A landscape with many peaks, sampled at points; each row gives a point and its height.
From any point a climber steps to the highest of the 2 points nearest to it. It stops when none of these is higher. Distance is the straight distance between rows; heights are no part of it.
<457>: [ 62 132  68  87 149 108 123 132 130 128  88  95 140 161  70  91 107 101
 113 108  96 117 109]  h=22.5
<1113>: [141  79  35 111  95 113  97 100  98  77  81  98 136 126  77 125 134 131
 127  92 103 113  95]  h=55.5
<481>: [143 112  49 127  68  83 104  94 112  96 111 125 107 145  81 126  88 135
 113  94  92 136 104]  h=65.0
<1050>: [ 60 134 127  61  91 133  76 128  66  54 116 105 101  73  85 101 109  71
 100 114  99  80  96]  h=37.5
<65>: [ 74 119  83  64 150 105 130 114 122 105  68  74  83 152  64  94  82  72
 128  78 103 144 100]  h=20.2
<624>: [118 108  58 133 130 129 106 144 115  88 101  89  78  95  93 119  59  87
 130  47 115 130  83]  h=46.9
<1150>: [139 106 128  66  80  62 116  80 133  71 134  94  81  88 102  97  68 136
 110  76 104  89  90]  h=24.8
<113>: [112  99 133 110 106  75 111  84  77  79  89 125  14 134 152  94 101  52
  61 127  82  48  95]  h=8.9
<604>: [120  80 104  79 119  93 118 104  84  87  74  99  54 108 130 113 108  76
  76 118  77  52  56]  h=11.7
<927>: [114  95  92 123  78  66 128  84  72  92  91 107  84  24  60  89  89 127
  63  85  82  71 123]  h=31.2
<454>: [105 102 127 110 123  83 115 116  77 160 119 121  83  75  89 107  95  59
 109 112  60  53 114]  h=40.8
<100>: [143 106  67 114 111 102  96 104 173  64 126  99 115 172 117 114  80  82
 134  48  97 115  86]  h=33.6
<857>: [ 93 134 102 113 106  72 113 101 130 120 165 145 123 119 110  77 111  89
 110 101 112  87 127]  h=54.0
<217>: [ 99 106 100  98 116 142 103  84 113  94  88 126 110  57  47  73 110 146
  95  90 104  78  48]  h=46.0
<237>: [ 96 139 122  71  93 125  74  96  80  87  99 103  85  50  58  79 119 110
  91 121  60  72  62]  h=41.3
<817>: [107  66 146  47  85  89 101  81 124  74 149  70  71  88 136  98  73  79
  89  82 104  86  85]  h=20.8
<1099>: [ 51 122 170 104 100 103 122 115  83 108 125 122 125 110  68 118  29  84
  93  88 106 106 104]  h=34.7
<1148>: [ 96 113  97 125 106 109 117  98 139 118  96  49 145  98  36 118  77 169
  84  92 119 133  88]  h=28.1
<711>: [ 94 128 117  78  60  90 114  77  84 115  83 138 112 105 106  83 130  72
  95 106  47  95 111]  h=51.3
<861>: [ 94  81 127  98 132  94  71  84 139 103  74  86  49  93  84  85  87  87
 109  76 129 107  97]  h=43.7
<908>: [ 91  78 155  93 126  92  78  59  94  83  62 102  64  84  88  53 101 118
  94 119 113  83  95]  h=54.6
<211>: [111  78  86  66  90 134 103 134  59 126 126  87  98 100  98  98 147 151
 134 105 105 128  67]  h=6.8
<6>: [ 68 136 176 106  89  87  64  73  88  74 126 133  44 101 119  87  67  92
  68 124  86  49 124]  h=28.6
<649>: [108 120  75 110  97 101  95 110  89  98 140 116 103  72 124 181  15  69
 123  39  83 138  87]  h=54.5
<505>: [ 87 131 142  88 100  98  89  75  57  83  84  98  68  56 145  41 113  86
  57 133  61  55 133]  h=21.7
<410>: [139  75  82  76  99 108 100 141 103 130 132  85  88  87 103  89 118  85
 145  90  78 109  89]  h=8.8
<157>: [ 82 113  45  73  73  90  80 113  98 139 125 111 105 102  91  84 156 122
  71 122 118 130  94]  h=4.1
<219>: [ 93  94 114 101  84 123 103 107 156 104 127  78 155  71  67 104  74 115
  93  72  93 117  70]  h=31.9
<612>: [ 79  71 103 119  66  73 160  93  83 141  63  94 113 102  88 113 102 110
  70  83  94 111 113]  h=20.9
<507>: [107 114  93  82  97  73  98  29 125  99  81 112  79 120 167  65 153  75
  25 145  72  70  58]  h=17.3
<200>: [ 73  85  97  97  96  94 138  90 119 106  67  50 129 124  70 121 106 132
  55 110 118 105  85]  h=24.3
<83>: [123 117  29  85 124 108 135 114 107  80 120  94 144 118 112 127  74 133
 110  47 114 154  54]  h=29.0
<794>: [105 158  97  70 150 130 105  94 101  95  76 109  86 131  43 101  68  97
 121  93  94 138  65]  h=18.2
<635>: [ 63  76 103  78 107 136 134  86  80  62  91 103  65  79  95 122  68  57
 100  79 125 108 156]  h=13.1
<111>: [ 92 117  88  84  95  61  93  88  90  97  82  74  86  87  73 132 116 100
 101  81  76 131 132]  h=34.0
<1016>: [ 76 116 122 129  58  98  63 107 101 103 118 107  95  89 151 145 150 107
  66 121 113  43 102]  h=16.9
<720>: [ 93  48  87 119  89  83 110 136  76  77  93  54 121 122 105  67 115 122
 113 109 112  95 117]  h=15.1
<640>: [104 124  92  94  90 106 116  88  52  96 102 129  96  39  73  91 109 150
 116  77 108 112 120]  h=34.2
<313>: [ 90 119  92  93 102  94  72  85  66 107  86 149 104 140  91 101 138  89
 127 132  78 107 133]  h=58.1
<1071>: [104  82 116 108  99  72  91  35 108 134  56 111  78  85  89  52 115  98
  57 139  90  89  95]  h=70.6
<791>: [ 85  79  82  73  74 110 125  87  81 145 127 118 125 110 130  82 129 141
 102  92 122 130  82]  h=5.0
<926>: [ 91  47 113 113 134  96 111  98  83  57  84  71 125 103 114 116 116 114
 118  99 126  98 122]  h=12.6
<1024>: [ 79  97 110  81  74  78  97 126  86  68 125 105  98  98 107 145  47  77
 126  38  72 138  98]  h=47.3
<719>: [ 54  97 119 120  58  97 100  78  82  80 112  89 116  63 115 131 132 133
  59 113 135  74 130]  h=14.8
<868>: [ 82 107 119  72 111  38  79  68  95 109  80  75  64  57  77  98 102  96
  90  98  59  84 120]  h=41.2
<1090>: [ 82 110  55  78 118 151 129 110  64 102  80  91  76  77  62 105  92  60
 101  94 115 126 119]  h=14.9
<798>: [ 89 104 150 120  38  59  87  74 111  88  89 114  60 122 118  67  79 103
  65 126  70  59 103]  h=24.9
<1140>: [104  85  87  97  86 101  92 114 145  93 120  80 132 135 104  73 136 175
 104 115 113 114  77]  h=41.7
<782>: [ 90  70 146 100 103 120  79  90  63  98  67 151  65  71 114  84  75  42
  74 107  72  56  89]  h=9.0
<674>: [ 97  67  90  98  77 108  83  98  57 100  91 112  87 104  93  79  87 104
  72 146 115 105  83]  h=26.0
<560>: [ 84 112  98 108 106  89  56 102  87 123  89 123  94 156  85 139 105  80
 101 171 115 104 115]  h=69.5
<84>: [110  85  64 104 136 102  95 127 140 118 104  69 130 122 109  96 121 159
 129  81 139 145  86]  h=36.6
<690>: [ 88  82 158 100 120 122  88 105  90  87  85 137  91  94  92  90  81  57
 135  81  78  80  84]  h=11.1
<575>: [ 82 100 142 137  42 104  61  82  93  96  85  91  89  88 152 106 125 105
  16 164 106  52  85]  h=19.1
<1014>: [ 93  69 115 114 126  77  95 115  81 164 100  89 116  79  77 117  84  76
  99 118  94  93  95]  h=45.0
<406>: [132  87  90  92  91  49 137  73  79  74 113  86  82  78 101  80  83 138
  86  89 108  78 113]  h=28.2
<310>: [115 119 146 108  74  89 104 100  83 145  86 124  90  99 114  65 130  78
  88 132  30  45 104]  h=46.1
<763>: [ 97 120 104 127 121 115  89 114  96 109 117  96  94 137  81 175  79  88
 101 118 153 108 112]  h=56.9
<692>: [164  85  41 132 109 120 116 112 171  69  80  88 139 147 112 131  59 111
 142  55  76 140  63]  h=29.1
<145>: [109  89 126  74 113 131 128  66  92 109  91  91 143  58  71  63  92 132
  61 140 115  82  78]  h=53.1
<809>: [135 127  46 140 114 138 110 132 175 139 102  93  94  92 114 128  65  74
 139  28  84 137  83]  h=42.2
<811>: [ 84  97 157 118  18  73  52  91 100  88  79  90 105 121 139  64  83 103
  25 131  72  72  74]  h=21.9
<150>: [110  82 114 100  76 109 157  76  73 118 114  71 117  75 103  68 115 159
  54 149 113  93 103]  h=61.4
<436>: [139 104  60  94  97  70  77  62 108  57  98  71 101  61  90 139  94 108
 126  56  94 150 146]  h=40.4
<81>: [106 100  24 103 139 119 106 139 163 115 110  69 172 123 123 105  91 123
 124  57 112 169  66]  h=32.3
<496>: [ 77  90  88  69  71 137  73 134  64  69 131 114  69  78 135  97 109  67
 106  78 119  72 117]  h=33.9
<761>: [111 109  84  73 106  84  91  72  72 114  88 134  63 107 128  95 143  85
  64 127  84  69  33]  h=14.3
<1120>: [127  60  37  83  89 146  96 104 118  93  77  99 127 145  89  72 155 157
 108 119 105 107  95]  h=48.1
<998>: [ 62 113 111  75  98  89 117 109 130  68 102  74 158  79 104 108  90 119
 114  46 109 136  82]  h=36.1
<1029>: [107  70  37  87 110  90  85 113 110  92 105 119 132  93 103  41 155  72
 111  98 108  73  83]  h=6.7
<490>: [135  86  56  87 153  86 112  97  95  58 115 125 125  83  99  83 113  79
 146  91  90  80  97]  h=8.2
<676>: [150 108  21 114 130 106  88  88 107  97  98  92 134  84  92 137 117 115
 157  73  97 152 126]  h=47.9
<1158>: [100  87 126 115 106  61 116  76  87 143  66  87 113  81  84 102 112  86
  61 173  82  81 106]  h=55.3
<493>: [ 88 149 119  97  79  76 108  49  79 114  75 100  82  90 165  40 148  86
  35 135  70  71  99]  h=18.9
<642>: [140 134  79 127  77  84 116  98 121 115 169 124 115 134  98 103  94 137
 132  81 105 109 125]  h=58.2
<290>: [ 73  79  76  92 100  70  97 130 106  65  90  98 152 121 115 102  72  92
 121  49  99 145  97]  h=40.6
<307>: [ 97  88  99 105  48 121  87 127  84  85  95 101  65 106 114 121 142  91
 113  87 106  91 126]  h=30.0
<196>: [108  86 109 115 120  97  81 100 133 101 108  84  91  94  51  84  79  68
 131 111 120  87 143]  h=41.5
<935>: [171 108  51 134 109 114  87 119  87 102  86  78  96  72 124 170  75 108
 174  50  82 157 109]  h=52.7
<107>: [124 105  77 125  95 111 110 118  87 117 133 117 124  82 125 171  63  99
 161  63  97 155 108]  h=62.3
<272>: [116 101 152  90 140 101  94 109 116  99 111 104 112 121 112 109  89  93
 151  86 113 102  58]  h=13.6
<632>: [ 93 110  77 128 145 127  98 123 113  94  98  93  90 106  88 146  77 112
  99  69 173 136  83]  h=50.9
<141>: [126  54 155  70 126  97 121 101 119  80 145  84 100 115 120  90  76  71
 128 117 105  65  90]  h=16.8
<854>: [126  90 116  86  82  84  66  94  94 139 114 108 101  95 137 144 164 105
  94 137  95  80  95]  h=14.2
<1013>: [ 99 106 113  97 111 104  86 116  47  73 104  79  60  88  59  95  55 111
  69 131 128  95 112]  h=29.2
<98>: [103  95  86 143  94  97  90  97 151 126 116 117 126 132  70  85  93  79
 118 128 103  97 144]  h=48.2
<1051>: [ 86 103 143  93 119 122 120 112  86 132 124  89 113  63  65 148  50  84
 113 100  94 108 116]  h=38.5
<524>: [ 71 147 173  98  66  99  66  84  93  88 110 100  49  47 144  97  91  87
  39 131  70  27 127]  h=25.3
<167>: [ 94  85  99  95  86  79 117  27 133  89  70 120  95 150 145  57 133 116
  38 119 112  70  73]  h=20.0
<740>: [ 79  80  17  99 108  92  62 110 130 106 129 107 105 104  97  67 135  93
  89 107 131 107 115]  h=5.4
<377>: [ 74  73  92 124  72  51 120 145 110 133  75  80 120 147 101  81 104 117
 100  79  89 106 116]  h=18.0
<621>: [ 96  87 105 137 141  75 116  96 103  70 106 107 136  66 114 117 108  98
  94 104 133  45 103]  h=10.2
<238>: [ 98 108  61  95  95 110 111 153 100  96  91  85  93 139 108 117 157  92
 137  87 102  79 132]  h=26.6
<1106>: [122  96 107  66  94 103  75  95 128 148 129  83 121 123 103 109 146  88
 125 128  85 102  91]  h=11.4
<897>: [ 99  86  82 131 141 117  80 156  93 100  63  88  88  87  77  76  51 124
 146  43 101 144  90]  h=43.3
<514>: [123 108  61 120  88 140 123 143 176 115 128  75 127 152 106 121  69  61
 129  42  96 111  95]  h=37.6
<1137>: [ 90 125 144 102  93  94  89 108  81  94 137 130  60 110  72 105  43 103
  82 101 111  97 112]  h=31.8
<689>: [ 82  82 164 123 110 120  81  62  57 118  48 126  74  82 150  52 111  37
  61 167  94  65  99]  h=6.6
<488>: [ 78 134  76  92 115 130 133 143 106 127 103 115 144 129 111 100 153  91
 138  87  94 106 108]  h=24.4
<179>: [ 97  64  91 109  62 101  81  70 107  55  93 127  94 126 118  64 123  94
  67 145 120  75 100]  h=22.8
<718>: [ 89 133 122 104 123 123  94 120  51  91  75  90 110  57  60 106  86 138
 132  84 118 146 118]  h=37.2
<950>: [ 82  77 106  79  67  57  76  70 130 132  97  87  73  82 103  79 115  63
  66 109  98  93 114]  h=53.3
<547>: [ 86 103 126 115 126 101 104 125  88  96  92 101 121  84  55  68  50 135
 132  58 102 128 110]  h=40.1
<308>: [126 145  73  77 116 167 118 102 102  92 104  84  80 108  54 134  88  97
 122 104 108 135 118]  h=16.4
<204>: [ 62  86 132  99 100 107 142  89  73  47  61  88  93 107 114 104  96  78
 109 104 134  89 140]  h=11.2
<483>: [ 85 112 154 129 103 127  57 101  37 117  78 127  46  83 138  86 105  64
  70 175 106  94 101]  h=4.6

Call two points neighbours if one is among the 2 nearest of the other. Go from one point of each pair to the other, from neighbour to neighbour, staying as high as possible. Name the lowest point that can't be avoided.
<150> / <1014> | <406>
<481> / <1014> | <196>
<560> / <107> | <454>
<107> / <481> | <676>

Where does a climber stop that starts at each point below?
<621> | <107>
<1090> | <150>
<307> | <150>
<689> | <560>
<483> | <560>
